Each row is a point on a landscape with many valleys, with its height.
From any point a ball rolls to the lowest of the 2 points nearest to it. It stops when none of these is lower. Distance is the straight distance between rows; heights are no part of it.
Q_925 (h 5.72): [-0.91 -4.09 -1.33  0.55  1.98 -0.14  2.99  2.46  3.45  1.58 -3.73 -0.12
  0.20 -2.10 -1.10 -1.13  1.57 -0.45 -5.04 -2.32 -3.24  1.10  1.09 -0.69
  2.26  1.61 -0.50]
Q_627 (h 4.40): [-2.89  0.26  1.97 -1.72  1.76  2.60  2.90  2.82  1.89  2.08 -3.07  4.03
 -3.03 -0.74 -1.66 -0.67 -1.99 -1.68 -0.60 -3.00  2.66  0.51 -1.73 -1.08
  0.16  0.10  0.79]
Q_705 (h 4.96): [ 0.32  0.81 -0.36 -1.63 -1.81  0.87 -5.12 -2.51 -0.01 -0.58 -1.47 -0.06
  0.74  0.61 -4.87  2.34 -1.77  3.20  3.08  1.38 -3.40 -0.93 -1.10 -2.57
  2.74  1.40 -2.73]
Q_510 (h 2.91): [ 0.12  0.03 -0.99 -0.04 -4.89 -1.51 -0.71 -0.79  1.48 -3.00 -0.69 -1.87
 -4.23 -3.45 -2.32 -1.91 -1.72 -0.80  2.27 -0.83  2.01 -0.19 -2.33  2.26
 -1.35  5.36 -2.34]
Q_317 (h 4.75): [-3.00 -1.25  0.94 -0.23  1.67  2.39 -0.42  0.81 -1.53  1.93 -0.21  2.94
  1.11  3.22  0.26  1.14  0.83  1.54 -0.31  0.18 -1.21 -1.26  0.16 -0.57
  1.60 -2.11 -0.31]
Q_808 (h 3.08): [ 4.86  1.58 -1.24 -1.53 -1.28 -2.71  0.81 -4.08 -0.60 -3.19  2.55 -4.00
  3.26 -0.95  0.61  2.49  1.06 -2.10  0.71  1.52  1.70 -0.09  0.85  0.49
 -0.71  0.87  0.07]
Q_364 (h 4.05): [ 5.34  0.68 -1.21 -2.92  1.55 -2.63 -0.19 -1.56  0.23 -0.91  0.40 -2.90
  3.06 -1.47  0.35  2.19  1.42 -2.55 -1.26  1.88  0.48  2.31  1.74 -0.92
  1.39  0.01 -0.12]
Q_415 (h 1.61): [ 0.54  3.29  1.37 -2.49  0.62  1.81 -2.79  0.80 -2.65  2.33 -0.13  0.95
 -0.23  2.51  0.82  0.84 -2.07  1.63  3.42  1.18  2.83 -0.44 -0.53 -1.93
  0.72 -1.65  1.78]
Q_773 (h 4.31): [-0.15  0.34 -4.46  2.84  0.58 -4.48 -2.11  0.48  1.72 -1.06  4.61 -0.93
  0.54  1.55  2.69  0.59 -0.19 -2.48 -0.25  1.22  0.95  2.64  2.54  1.82
 -1.96 -0.47 -4.93]
Q_196 (h 4.97): [-2.23  1.53  1.81  0.06  2.18  1.50 -3.17  2.19 -2.81  1.51 -0.70  2.46
  0.08  1.48  1.64  0.46 -1.37  3.18  1.84 -0.31 -0.96  0.99  2.26  0.88
 -1.20 -4.58  2.06]
Q_361 (h 4.33): [ 0.57 -2.36 -3.91  0.85 -2.23 -0.93  5.25 -3.12  2.14 -2.50  0.31 -1.05
  0.35 -1.87 -0.30  0.14  1.47 -1.78 -2.76 -1.72  1.76 -0.39 -0.85  0.86
 -0.48  3.87 -1.32]
Q_93 (h 4.41): [ 0.92 -0.42 -1.48 -0.63 -2.97  1.21 -4.02 -2.64 -1.17  1.24  0.07 -1.39
  2.80  1.88 -2.29  0.95  0.64  2.96  2.16  1.87 -2.58 -2.31 -1.44 -3.47
  3.46  2.58 -1.60]
Q_310 (h 3.77): [-2.43 -0.26  1.37  0.69 -4.01  0.38 -2.18 -0.08  0.93 -2.18 -0.82 -1.36
 -5.32 -3.20 -2.20 -2.19 -2.46  1.50  2.95 -1.20 -0.64 -0.66 -3.24  3.22
 -1.91  3.44 -0.45]
Q_924 (h 5.33): [ 1.38  1.08  1.09 -0.32  2.38 -1.28 -0.60  1.28 -0.34 -0.08 -0.04 -0.28
 -0.37 -0.41  1.99 -0.08  0.05 -1.17 -1.30  1.50  0.49  2.23  1.16  0.83
 -0.74 -3.19  0.03]
Q_444 (h 6.15): [ 6.88  0.83  1.30 -0.75 -0.75  0.31  1.63 -2.77 -1.95 -1.72 -2.32 -3.53
  3.44 -3.03 -0.52  0.40  2.48  0.00 -0.23 -0.10 -1.73 -1.91  3.19 -1.65
 -0.21  0.11  4.40]
Q_471 (h 4.53): [-2.80  1.18  1.16  1.15 -2.16  1.28 -3.52  2.15  1.08 -2.19 -2.11  1.09
 -5.30 -1.71 -1.31 -2.03 -3.57  1.59  2.96 -2.11 -1.84  1.08 -0.68  2.11
 -3.34  1.27 -1.09]
Q_591 (h 3.58): [ 3.11  0.03 -2.84  0.84 -3.19 -2.57 -4.35 -2.09 -0.21  0.81  0.20 -3.89
  3.31  0.69 -0.82  0.28  1.88  0.86  1.50  2.21 -2.94 -0.40  0.93 -2.93
  3.64  1.82 -1.60]
Q_861 (h 5.39): [ 1.77 -1.01 -2.36  3.00 -0.13 -2.09  0.59  0.32  1.19 -0.29  1.02 -0.49
  1.20  0.50  3.17 -0.85  1.52 -1.55 -1.60 -0.59 -0.25  1.28  1.71  0.98
 -1.29 -0.36 -0.76]
Q_780 (h 6.57): [ 1.28  1.09  3.70 -1.92 -1.14  1.93  2.15 -1.56 -1.00 -1.72  0.25 -0.49
 -1.98 -1.86 -1.33 -0.74 -1.84 -0.80  0.97 -0.42  2.73 -1.18 -2.23  0.95
 -1.75  0.80  1.91]
Q_753 (h 6.84): [ 5.82  1.75  0.50  0.91  0.74  0.56  1.15 -0.49 -3.03 -0.68 -2.06 -1.19
  4.03 -0.76  2.39 -0.48  2.30  0.15 -0.03 -0.90 -1.95 -2.56  4.44 -2.50
 -2.28 -1.30  6.06]
Q_945 (h 5.06): [-2.04 -2.56 -2.08  0.66 -1.91 -0.71  2.14 -3.94 -0.21 -0.54  4.96 -2.02
  1.98  1.84 -0.69  1.92  1.86  1.04 -2.00  1.77 -0.02 -2.84 -2.46 -0.30
  2.80  1.72 -2.84]
Q_763 (h 2.36): [-1.30 -0.59  3.36  2.84  1.14  1.32 -0.39  2.16  0.03 -1.17 -2.32  1.76
 -3.22 -2.90 -0.33 -3.06 -0.81  0.99 -1.03 -3.07 -3.29  1.15  0.75  3.51
 -2.95 -2.61  2.88]
Q_978 (h 3.75): [ 3.46  1.82 -1.08 -0.70  0.36 -1.28 -3.93  0.07  0.14 -0.41 -2.75 -2.23
  1.78 -0.80 -1.39  1.22 -0.24  0.65  1.46  0.71 -1.99  3.48  3.28 -2.21
  1.13 -1.55 -0.83]
Q_422 (h 2.66): [-1.28 -1.15 -4.06  4.53 -2.67 -0.52  1.04  0.49  1.56  1.81  0.91  1.01
 -0.68  2.08  2.36 -3.52  1.98  0.43 -0.85 -1.60  1.83 -1.55 -1.04 -1.32
  1.23  3.94 -0.61]
Q_457 (h 5.46): [ 1.15  1.98  0.99 -1.90 -0.88  1.34 -2.98 -3.19 -2.07 -1.27 -0.19 -0.46
  1.43  1.36 -2.16  2.78 -1.61  0.98  3.30  1.21 -1.12 -0.27 -0.51 -1.28
  0.21  0.16 -0.49]
Q_154 (h 6.47): [ 0.17 -0.12  5.52  0.06 -0.88  1.55 -0.96 -0.14 -2.51 -0.91  0.74 -0.93
 -1.80 -2.71 -1.04 -2.50 -0.13  2.01  0.73 -0.01 -3.21 -2.04 -1.16  1.93
 -0.49 -2.15  4.34]
Q_777 (h 5.92): [-2.20  0.17  2.47  1.19  0.05  0.18  1.82  2.55  2.31 -0.56  0.55  2.18
 -4.78 -2.11 -0.34 -2.81 -0.37 -1.45 -1.19 -0.54  3.02 -0.29 -2.54  3.07
 -1.47  0.33 -0.27]
Q_426 (h 4.01): [-0.48  0.90  2.97  1.25  1.72  1.01 -0.95  1.49 -1.65 -0.89 -1.14  2.17
 -1.24 -0.22  2.92 -1.43 -0.20  2.03  0.14 -1.02 -2.45  1.16  2.02  1.89
 -3.24 -4.50  3.25]
Q_403 (h 6.29): [ 0.46 -2.60 -4.56  1.45  1.54 -2.22 -0.14  0.76  2.77  0.55 -1.59 -0.53
  2.28 -0.39  1.21  0.57  2.39 -0.50 -2.69 -1.69 -3.06  3.78  3.68 -2.11
  1.82  1.27 -2.70]
Q_976 (h 2.90): [-1.01  1.09  3.09 -3.52  2.56  2.59  0.07  1.17 -1.23  3.61 -0.48  1.81
 -0.29  1.38 -1.22  1.79 -1.14 -0.33  0.95  1.08  2.66  0.10 -1.40 -1.36
  2.17 -2.25  0.64]
Q_511 (h 5.34): [-1.51 -0.45  3.15  0.30  1.07  1.67 -1.45  2.61 -3.13  4.36  1.39  1.57
  1.18  1.79  1.39 -0.69  1.48  1.67  0.40  2.03 -1.94 -3.01 -0.99 -0.78
  2.42 -3.48  2.47]
Q_747 (h 5.45): [ 6.15  1.65  1.00 -2.88  0.94  1.04  2.46 -1.57  0.32  0.26 -4.62 -2.06
  3.88 -1.80 -1.25  1.51  1.45 -1.53 -0.18 -0.80 -0.56 -0.66  2.73 -3.76
  0.52  0.65  4.63]
Q_633 (h 1.82): [ 3.21  0.08  0.52 -2.17 -2.61 -0.63  2.25 -5.40 -0.82 -3.50  1.28 -3.25
  1.56 -2.60 -2.90  1.80  0.73 -0.87  0.24  1.45  0.81 -0.93 -1.10 -0.02
  0.34  2.17 -0.42]
Q_20 (h 3.92): [ 3.20 -1.90 -1.32 -1.52 -2.41 -0.60  5.13 -2.75  0.18 -2.55 -3.31 -2.06
  0.30 -4.82 -2.49 -0.20  1.60 -1.42 -1.79 -2.45 -0.02 -0.36  0.87  0.04
  0.58  3.73  0.36]
Q_335 (h 4.76): [ 3.46  1.11  0.32 -2.82  3.20 -2.58 -0.89  0.49  0.97 -1.57  0.60 -1.11
  1.40 -1.44  0.52  2.77 -0.48 -2.67 -1.57  1.87  0.18  3.83  2.91  1.03
 -0.40 -2.82 -0.94]
Q_201 (h 4.06): [ 0.28  0.27  2.68  0.85 -0.80 -2.01 -2.41  0.62  1.12 -3.86  2.82 -2.64
 -4.50 -4.76 -0.48 -1.75 -1.17 -0.87  0.52  1.91 -0.49  1.35 -0.91  4.64
 -3.07 -0.93 -0.55]
Q_156 (h 6.73): [ 1.84  2.65 -0.94 -1.52  1.78  1.60 -1.15  1.15 -1.69  4.83 -1.79  0.06
  3.53  3.36  2.04  0.87  0.97  1.87  2.53  0.16  1.45 -0.52  2.28 -5.77
  1.72 -0.91  3.67]
Q_673 (h 6.16): [ 0.25 -2.19 -2.58  0.65  1.74  0.51  0.06  1.79  1.81  0.68 -4.98  0.94
  0.73 -1.86 -0.27 -0.52  0.88  0.85 -2.61 -3.05 -3.87  2.76  2.97 -1.87
  0.82  0.94 -0.97]
Q_40 (h 7.02): [-4.38 -1.86 -1.48  4.25 -1.32 -1.95 -1.20 -0.30 -0.29 -0.90  6.06  1.66
  1.47  3.97  3.66  0.15  1.38  0.65 -0.88  2.33 -1.69 -1.77  0.74  3.31
 -1.89 -2.61 -3.19]
Q_325 (h 6.93): [ 2.87  2.08  4.35 -1.74 -0.82  0.86 -0.56 -0.64 -2.86 -0.87 -0.92 -1.52
 -0.96 -2.12 -0.61 -1.17 -1.23  0.32  1.37  0.34 -0.12 -0.87 -0.48 -0.13
 -0.81 -0.96  4.55]
Q_473 (h 6.05): [-2.16 -1.28  2.05 -1.45 -1.36  0.07 -0.91 -0.28  1.48 -0.45  0.70 -1.14
 -3.34 -2.90 -4.77 -1.15 -1.13  0.72 -0.78  0.41 -0.22  0.01 -2.62 -0.01
  2.96  1.90 -2.79]
Q_38 (h 1.10): [-0.86  1.41 -2.98  2.20 -2.25  0.36  0.15  0.33  0.94  0.59 -1.21  1.10
 -1.29  1.14  1.36 -2.55 -0.13 -0.92  1.66 -2.24  2.63  0.71 -0.16 -0.03
 -1.23  3.45 -0.27]
Q_625 (h 4.70): [-1.82 -3.32  0.09 -0.21  1.17 -0.01  2.71 -0.41  1.01  1.19  4.10 -1.47
  1.79  1.81 -0.66  1.09  2.26  0.09 -4.36  3.01  0.89 -1.70 -2.54  0.43
  3.33  0.62 -3.17]
Q_308 (h 7.07): [ 2.41  2.90 -0.31 -0.71 -0.46  1.58 -2.27 -1.36 -3.75  3.08  0.38 -1.03
  3.54  3.23  0.94  0.53  0.13  1.79  4.03  1.56  1.35 -3.16  1.09 -4.46
  1.52 -0.29  3.33]
Q_343 (h 4.73): [-1.17 -1.95  3.75  2.12  0.15 -1.29  1.22 -0.57  0.20 -3.69  1.67 -1.56
 -1.85 -3.36  0.54 -0.70  0.80 -0.12 -3.16  0.31 -4.79  0.19  0.00  4.91
 -2.77 -3.19  1.40]
Q_891 (h 5.58): [-3.77  1.70  0.73 -0.99  4.01  2.88 -1.38  3.89 -1.45  2.94 -3.78  4.40
 -1.33  2.34  1.23  1.23 -1.92  2.97  1.66 -1.35  0.43  1.28  2.67 -0.42
 -0.83 -5.23  1.85]
Q_672 (h 2.20): [ 3.04 -0.53 -0.92  0.61 -0.79 -2.12 -2.07 -1.42 -0.89 -0.27 -0.31 -2.20
  3.15 -0.51  0.14  0.56  2.23  0.49 -0.62  1.00 -3.70  1.15  2.20 -1.14
  1.37 -0.50 -1.17]
Q_83 (h 3.95): [-0.33  2.97 -0.70 -1.78 -2.16  0.87 -3.53  0.19 -0.08 -1.20 -3.69  0.35
 -3.05 -0.21 -1.83  0.32 -4.60  1.49  5.09 -1.52  1.20  1.35 -1.48 -1.10
 -1.04  2.01 -1.24]
Q_671 (h 5.87): [-0.21 -2.95 -3.82  3.29  1.35 -2.07  1.94  0.80  2.74 -0.24 -1.26  1.16
  1.13  0.03  2.98 -0.73  2.97 -0.92 -4.67 -2.08 -2.49  1.53  2.52  1.36
 -0.98  0.65 -1.35]
Q_550 (h 5.74): [-0.22 -0.70 -0.58 -0.77 -1.87 -1.59 -1.10 -1.84 -0.13 -1.58  1.71 -2.03
 -1.38 -1.41 -1.97  0.26 -1.00 -0.10  0.57  1.60  1.12  0.08 -2.23  0.24
  1.15  1.32 -2.85]
Q_363 (h 3.01): [ 0.32  2.87  0.48 -0.70 -1.52  1.70 -2.44  0.41 -2.28  0.14 -2.26  0.50
 -1.47  0.95  0.13 -1.20 -2.62  1.02  4.10 -0.23  1.62 -0.78 -1.23 -1.39
 -0.16  1.17  1.33]
Q_109 (h 7.74): [ 0.85  0.13  0.06  2.14  1.53  0.73  1.10  1.42 -2.51  3.62  0.84  0.76
  4.26  3.87  4.75 -0.86  2.19  0.70 -0.66  0.65 -0.84 -3.65  0.91 -1.10
 -0.22 -2.11  3.86]
Q_982 (h 6.03): [ 1.68 -0.79 -1.22 -3.07  4.56  0.50  1.59  1.86  1.72  4.73 -0.97 -1.15
  4.22  3.67  2.21  2.21  2.06 -1.74 -0.24  1.70  0.59  0.94  0.75 -4.14
  2.90  0.12  0.49]
Q_245 (h 3.40): [-3.50  0.03  0.31  0.06 -0.34  3.32  1.24  0.20  1.19 -1.52 -1.69  4.65
 -1.94 -0.10 -0.76 -0.52 -2.01 -0.32  0.85 -3.62  1.14  1.03  0.14  1.49
 -2.48  0.56 -0.09]
Q_952 (h 8.40): [-0.23  1.60 -3.70  0.90  2.31  0.01 -1.72 -0.41 -1.48  2.30  1.25  1.50
  3.65  5.86  3.62  2.36  0.20  0.80  2.64  0.54 -0.17  1.03  2.87 -1.39
 -0.75 -2.63  0.28]
Q_536 (h 5.41): [ 0.32 -0.24 -1.73  0.39 -1.24 -1.64 -0.99 -3.64 -0.88 -1.02  3.04 -1.30
  2.26  2.12 -0.20  1.84  0.37 -0.30  0.19  2.06  0.68 -0.71 -1.38 -0.26
  0.58  0.95 -2.62]
Q_429 (h 5.11): [ 0.25 -1.46 -1.10 -3.23  0.46 -0.52  3.03 -1.30  2.64 -1.22  1.04 -0.74
 -0.15 -0.80 -2.93  2.25 -0.44 -3.13 -1.56  0.74  3.60  2.06 -1.65 -0.16
  1.41  2.68 -3.76]
Q_587 (h 4.11): [-2.95 -0.80 -0.58  1.75  0.69  1.16  0.86  0.01  0.31  0.38 -1.21  3.50
  0.51  1.49  0.78 -0.12  0.04  0.48 -0.62 -2.01 -0.81  0.86  1.16  1.06
 -1.45  0.04 -0.88]
Q_468 (h 1.58): [ 2.41  1.00 -1.46 -1.03 -2.38 -2.34 -0.47  0.96  0.98 -1.55 -1.25 -1.60
 -3.25 -4.29 -0.52 -1.71 -1.30 -2.96  1.93 -0.51  3.69  2.27 -1.12  1.89
 -1.12  2.98 -0.89]
Q_147 (h 7.40): [ 3.36  2.16 -0.33  1.21 -2.61 -0.34 -4.53 -0.60 -2.64  2.37  0.60 -1.86
  1.78  1.97  0.90 -1.51  0.13  1.23  3.26  2.32 -1.01 -2.22 -0.24 -3.64
  2.31 -0.04  2.28]
Q_233 (h 6.27): [ 0.29  1.56  3.13 -1.60  1.35  0.27  1.24  1.56 -0.01 -0.75  0.56  1.03
 -2.93 -1.75  0.40 -0.96 -2.00 -2.45 -0.53 -0.03  3.79  0.32 -2.04  1.66
 -1.39 -0.76  1.40]
Q_548 (h 5.42): [ 1.20 -0.66 -3.14 -1.93  0.64 -2.52  1.70  0.61  2.65  1.20  1.64 -2.44
  1.09 -0.01  0.37  0.68  1.13 -3.53 -1.43  0.87  3.64  1.59 -0.46 -1.54
  2.29  2.66 -2.81]
Q_665 (h 5.44): [-0.35 -1.28  1.66  2.18 -2.03 -0.03  3.72  1.43  1.48 -1.27 -0.11 -1.04
 -4.09 -3.83  0.13 -4.53  0.94 -1.36 -2.27 -1.01  1.95 -1.87 -2.36  3.07
 -0.94  1.67  2.46]
Q_630 (h 3.74): [-2.85  1.17  4.60 -3.41  2.00  3.05  1.44  1.87 -1.35  1.91 -1.24  3.45
 -2.41 -0.20 -2.95  0.63 -3.04  0.27  0.86 -1.75  1.13 -0.25 -1.43 -0.02
  0.55 -1.59  2.36]
Q_398 (h 4.78): [ 2.27 -0.61  1.39  0.71 -1.36 -0.54  1.32 -0.22 -0.03 -1.01 -1.25 -2.04
 -1.58 -3.98 -0.96 -2.69  0.83 -0.96 -1.26 -0.70 -0.38 -0.48 -0.91  1.37
 -0.02  0.46  1.99]
Q_341 (h 4.86): [-2.53 -2.15  1.01 -1.73  0.15  1.78  5.33  1.73  2.85  1.64 -2.80  3.07
 -2.33 -1.16 -2.65 -1.45 -0.71 -1.52 -3.17 -2.69  2.12 -1.03 -2.72 -1.58
  1.92  2.07  0.03]
Q_987 (h 8.00): [ 1.38  0.90 -0.25  0.54  4.42  0.48  1.73  2.55 -1.58  3.93  0.86  1.42
  4.77  5.18  6.61  2.52  1.50  0.09 -1.27  1.14 -0.01 -0.65  1.89 -0.97
 -1.35 -4.28  4.15]
Q_84 (h 4.79): [-1.18 -1.60 -1.04 -0.78  0.33 -0.07  5.53 -0.79  3.39 -2.27  0.67  0.34
 -0.69 -1.27  0.15  1.40  0.49 -2.86 -3.18 -1.25  3.51  0.41 -1.43  1.48
 -0.80  2.24 -2.55]
Q_417 (h 3.68): [-3.26 -2.47 -2.04  4.08 -0.43 -1.08  0.65  0.79  2.64  0.79  3.24  1.80
 -0.47  2.47  1.86 -1.59  2.15  0.62 -2.62  0.99  0.72 -1.32 -0.72  1.57
 -0.42  0.83 -3.17]
Q_132 (h 4.68): [-1.35  1.56 -2.35  1.21 -2.57  0.67 -4.43  0.29 -0.37 -2.09 -4.27  1.34
 -3.08 -0.04 -0.47 -1.14 -3.27  2.51  4.52 -2.49 -1.10  1.83  0.17  0.13
 -3.34  2.63 -2.07]
Q_650 (h 6.79): [-4.70 -0.04 -1.89  2.43  0.12 -1.11 -3.62  0.82 -0.87 -0.36  5.38  1.85
  0.16  4.88  1.77  1.19 -1.09  0.34  1.22  2.65 -0.06 -0.12  0.87  2.22
 -1.24 -2.00 -5.16]
Q_567 (h 3.00): [ 1.60  2.02  0.11  0.20 -1.53 -2.66 -3.11  0.55  0.19 -2.55  1.39 -1.90
 -3.35 -2.39  1.14 -1.17 -1.93 -1.34  2.79  0.99  2.01  2.25 -0.42  2.47
 -2.50  1.04 -0.28]
Q_816 (h 6.59): [-4.82  0.94 -2.03  0.12  1.43  0.35 -3.60  1.69  0.29  1.29  2.38  3.36
  0.11  4.63  0.03  2.32 -1.81  0.93  2.53  1.48  1.65  0.51  1.44  0.43
 -0.52 -1.09 -5.88]
Q_50 (h 3.72): [-1.40 -0.25 -3.97  4.18  0.37 -3.93 -0.14  1.49  2.94 -0.33  5.71  1.06
  0.26  3.18  4.48 -1.05  1.04 -2.38 -2.02  1.03  0.59  0.90  2.33  3.02
 -3.01 -1.61 -2.76]
Q_210 (h 2.99): [ 0.89 -1.31  0.30 -1.84 -2.92 -0.72  4.25 -3.16  1.20 -3.78 -0.49 -1.82
 -1.42 -3.72 -3.97  0.59 -0.42 -0.97 -0.47 -0.95  1.40 -0.39 -1.78  0.92
 -0.41  3.49 -0.68]
Q_192 (h 4.80): [ 3.75  2.84  0.32 -1.79 -1.64 -0.34 -4.83 -1.08 -0.75 -0.78 -4.07 -1.97
 -0.29 -2.43 -2.71  0.62 -1.62  2.26  3.12  0.47 -2.16  1.69  1.57 -1.61
  1.11  0.07  0.71]
Q_566 (h 6.36): [-3.84  1.70 -2.39 -1.73  1.86  1.33 -3.98  1.84 -1.18  2.92 -1.10  2.81
  0.15  4.62 -0.11  2.21 -1.85  2.16  3.79  0.06  2.14  0.58  0.33 -2.63
  0.29 -1.49 -2.95]
Q_264 (h 6.37): [ 2.65  1.47 -0.26 -1.05  2.73  0.83  1.43  0.35  0.05  2.36 -2.21  0.50
  2.80  2.36  2.10  1.64  0.76 -0.56  0.82 -0.13  1.85  0.56  1.11 -3.51
  0.71 -1.32  1.70]
Q_175 (h 5.82): [-2.05 -0.44  2.52 -2.72 -1.05  2.50 -1.12 -3.29 -2.00 -1.25  1.25  0.29
  1.25  0.81 -3.83  3.22 -0.57  1.35  1.75  1.51 -1.23 -1.77 -2.02 -0.47
  1.84  0.05 -0.97]
Q_406 (h 2.52): [-2.43 -0.12 -1.13  1.56 -2.55  1.30  1.41 -0.71  1.66 -1.83 -0.61  2.61
 -3.02 -0.64 -0.21 -1.36 -1.20 -0.30  1.27 -2.30  1.86  0.18 -2.16  1.97
 -3.09  3.43 -1.52]
Q_197 (h 7.51): [-2.46 -0.95  1.12  1.41 -0.92  1.51  1.07 -1.56 -2.66 -0.34  2.84  1.38
  0.33  1.93  1.06 -0.09  1.33  2.09  0.92  1.14 -0.26 -3.13 -1.53  1.94
 -1.60 -1.24  0.67]
Q_801 (h 6.21): [ 0.59  1.48  2.88 -1.43 -0.32  1.10 -1.07  0.05  0.44 -0.43 -3.55  0.19
 -3.27 -3.86 -4.33 -1.51 -2.01  0.44  1.10 -2.34 -1.26  0.86 -0.01 -0.77
  0.59  0.11  1.78]
Q_786 (h 5.66): [ 1.13  2.91  2.39 -2.33 -0.50  1.21 -4.17 -0.25 -0.95 -2.16 -4.02 -0.13
 -2.78 -3.00 -3.07  0.31 -3.67  2.07  3.36 -1.67 -1.30  2.50  0.45 -0.65
 -1.26 -1.20  2.28]
Q_873 (h 5.84): [ 1.25  0.22  2.42 -2.40  3.93  0.06  2.41  2.21  0.67  0.92 -1.49  0.97
 -0.16 -1.52 -0.18  0.19 -0.26 -1.68 -2.91  0.12 -0.06  0.56 -0.77  0.16
  0.96 -2.27  1.23]
Q_195 (h 6.13): [-2.30 -1.38  3.50 -2.62  1.13  0.63  0.70 -1.31 -0.55 -1.20  2.68  0.04
 -0.48 -0.75 -3.27  1.98 -1.04 -0.24 -1.26  1.86  0.35  0.09 -1.96  1.04
  1.38 -1.61 -1.54]
Q_679 (h 5.29): [-3.12 -3.48 -0.83 -0.57  2.57  1.05  5.75  2.04  3.89  2.02 -2.73  1.89
 -0.13  0.03 -0.73  0.23  0.61 -0.57 -5.46 -1.59 -0.80 -0.81 -1.75 -0.50
  2.61  2.24  0.22]
Q_731 (h 2.85): [-2.26 -1.28 -5.14  5.90 -1.79 -2.81 -1.63  1.24  2.76  0.06  4.04  1.47
 -0.68  3.86  4.28 -1.66  0.79  0.19 -0.42  0.16 -0.18 -0.05  1.08  1.71
 -1.17  1.58 -3.46]
Q_378 (h 6.35): [-2.11 -0.52  3.23 -1.55 -0.36  2.10  1.70 -0.03  0.94 -0.46 -1.06  0.28
 -3.42 -3.07 -4.59 -1.55 -1.74  0.03 -1.37 -2.32 -0.10 -1.09 -2.42  0.03
  1.50  0.88  1.33]
Q_436 (h 5.96): [ 0.59 -1.40  4.03  0.86  0.95  0.36 -0.49  1.18 -2.42  1.44  0.51 -0.48
 -0.16 -1.47 -0.18 -1.43  1.00  1.64 -1.28  1.28 -3.79 -2.22 -0.36  0.65
  2.19 -3.10  3.56]
Q_271 (h 7.38): [ 3.32 -1.00 -0.57  2.05  0.84  0.83  1.96 -0.82 -2.00  1.53 -1.14 -1.12
  3.57  1.59  2.53 -1.01  3.63  1.03 -2.04 -0.88 -2.42 -2.46  2.52 -1.96
 -0.60 -0.84  3.76]
Q_183 (h 3.65): [ 1.41 -1.87 -3.22  2.00 -2.75 -0.98  1.98 -1.37  0.42  0.11  0.75 -1.78
  0.47 -0.37  1.13 -2.16  2.34 -0.90 -1.52 -0.21  1.22 -1.12 -1.03 -0.33
  0.93  3.77 -0.70]
Q_501 (h 7.26): [-3.31 -1.46 -0.87  3.08 -0.73 -0.20 -0.26  0.54 -2.07  2.32  4.41  1.55
  1.85  4.26  2.74 -0.03  2.49  1.62 -0.69  1.69 -1.14 -3.12 -0.26  0.50
  0.15 -1.68 -0.68]
Q_834 (h 4.74): [ 3.41  0.35 -0.73 -2.25 -0.09  0.64  3.63 -1.92  0.50 -0.92 -3.31 -0.77
  2.72 -2.04 -1.14  1.27  1.33 -1.92 -0.72 -1.68  0.28  0.81  1.49 -1.93
  0.61  1.93  1.03]
Q_594 (h 4.85): [ 1.34 -0.07 -3.23  3.14 -1.68 -4.44 -0.69 -0.76  0.28 -1.63  4.07 -1.75
  0.32  0.54  3.12 -0.88  1.05 -2.63 -0.06  0.94  2.04  0.87  0.44  2.21
 -1.95  1.27 -1.47]
Q_865 (h 7.73): [-4.22 -1.45  1.31  0.33 -2.04  4.23  2.93 -3.01 -1.94 -0.73  1.57  2.35
  0.45  2.28 -1.84  0.87  0.26  2.53  0.55 -0.55 -0.05 -3.79 -2.85  0.61
  0.34  1.65  0.14]
Q_688 (h 4.27): [-2.32 -2.09  0.03  1.56  2.22 -0.67  2.71  0.79  1.76  1.11  1.95  0.52
 -0.13  0.81  1.22 -0.47  1.65 -1.14 -3.84  0.93  0.15 -1.05 -2.25  1.28
  0.88 -0.40 -1.46]
Q_152 (h 4.77): [-2.17 -1.31  2.65  2.00 -0.82 -2.27 -1.73 -0.01  0.52 -3.51  4.38 -2.13
 -1.99 -2.30 -0.04 -0.92 -0.35  0.35 -1.42  1.99 -2.59  0.92 -0.01  5.01
 -3.09 -2.45 -1.77]
Q_959 (h 6.04): [-3.78  2.91  0.11 -2.58  2.24  3.45 -2.43  2.18 -2.07  2.27 -2.68  3.90
 -0.06  3.22 -1.03  2.66 -2.53  2.62  4.42 -1.27  1.71  0.97  1.52 -2.28
  0.22 -3.31  0.62]
Q_18 (h 8.22): [ 1.39  2.13 -3.34  1.20  2.64 -1.50 -0.92  1.95 -1.98  4.39  2.89 -0.06
  5.52  6.02  5.77  2.38  0.73  0.39  1.38  1.40 -0.20  0.76  3.00 -2.67
 -0.04 -3.52  3.25]
Q_97 (h 3.81): [ 1.08 -0.93  2.92  0.87  1.22 -0.90  0.87  0.39 -0.11 -2.15 -1.59 -0.47
 -2.34 -4.12 -0.42 -1.57  0.32 -0.51 -2.53 -1.79 -3.07  1.49  1.04  3.15
 -1.67 -1.86  2.37]
Q_745 (h 5.73): [ 1.96 -0.94 -2.02 -2.64  2.25 -1.99  0.78  2.13  1.86  3.63  0.54 -3.39
  2.10  1.11  0.46  0.84  2.06 -2.36 -1.45  2.15  1.72  1.95 -0.28 -3.95
  3.95  0.83 -1.23]
Q_19 (h 6.22): [-0.91 -1.33  3.39 -1.38  2.77  0.10  3.33  0.77  0.83 -1.15  1.04 -0.31
 -1.62 -2.86 -2.73  0.40 -1.11 -1.66 -3.89  0.39  0.45 -0.46 -2.50  1.99
  0.72 -1.45 -0.02]

Where does a ball stop that starts at each point below?
Q_865 | Q_672
Q_473 | Q_731
Q_156 | Q_38
Q_18 | Q_633
Q_501 | Q_763
Q_403 | Q_731
Q_195 | Q_672
Q_673 | Q_415
Q_325 | Q_38
Q_19 | Q_633
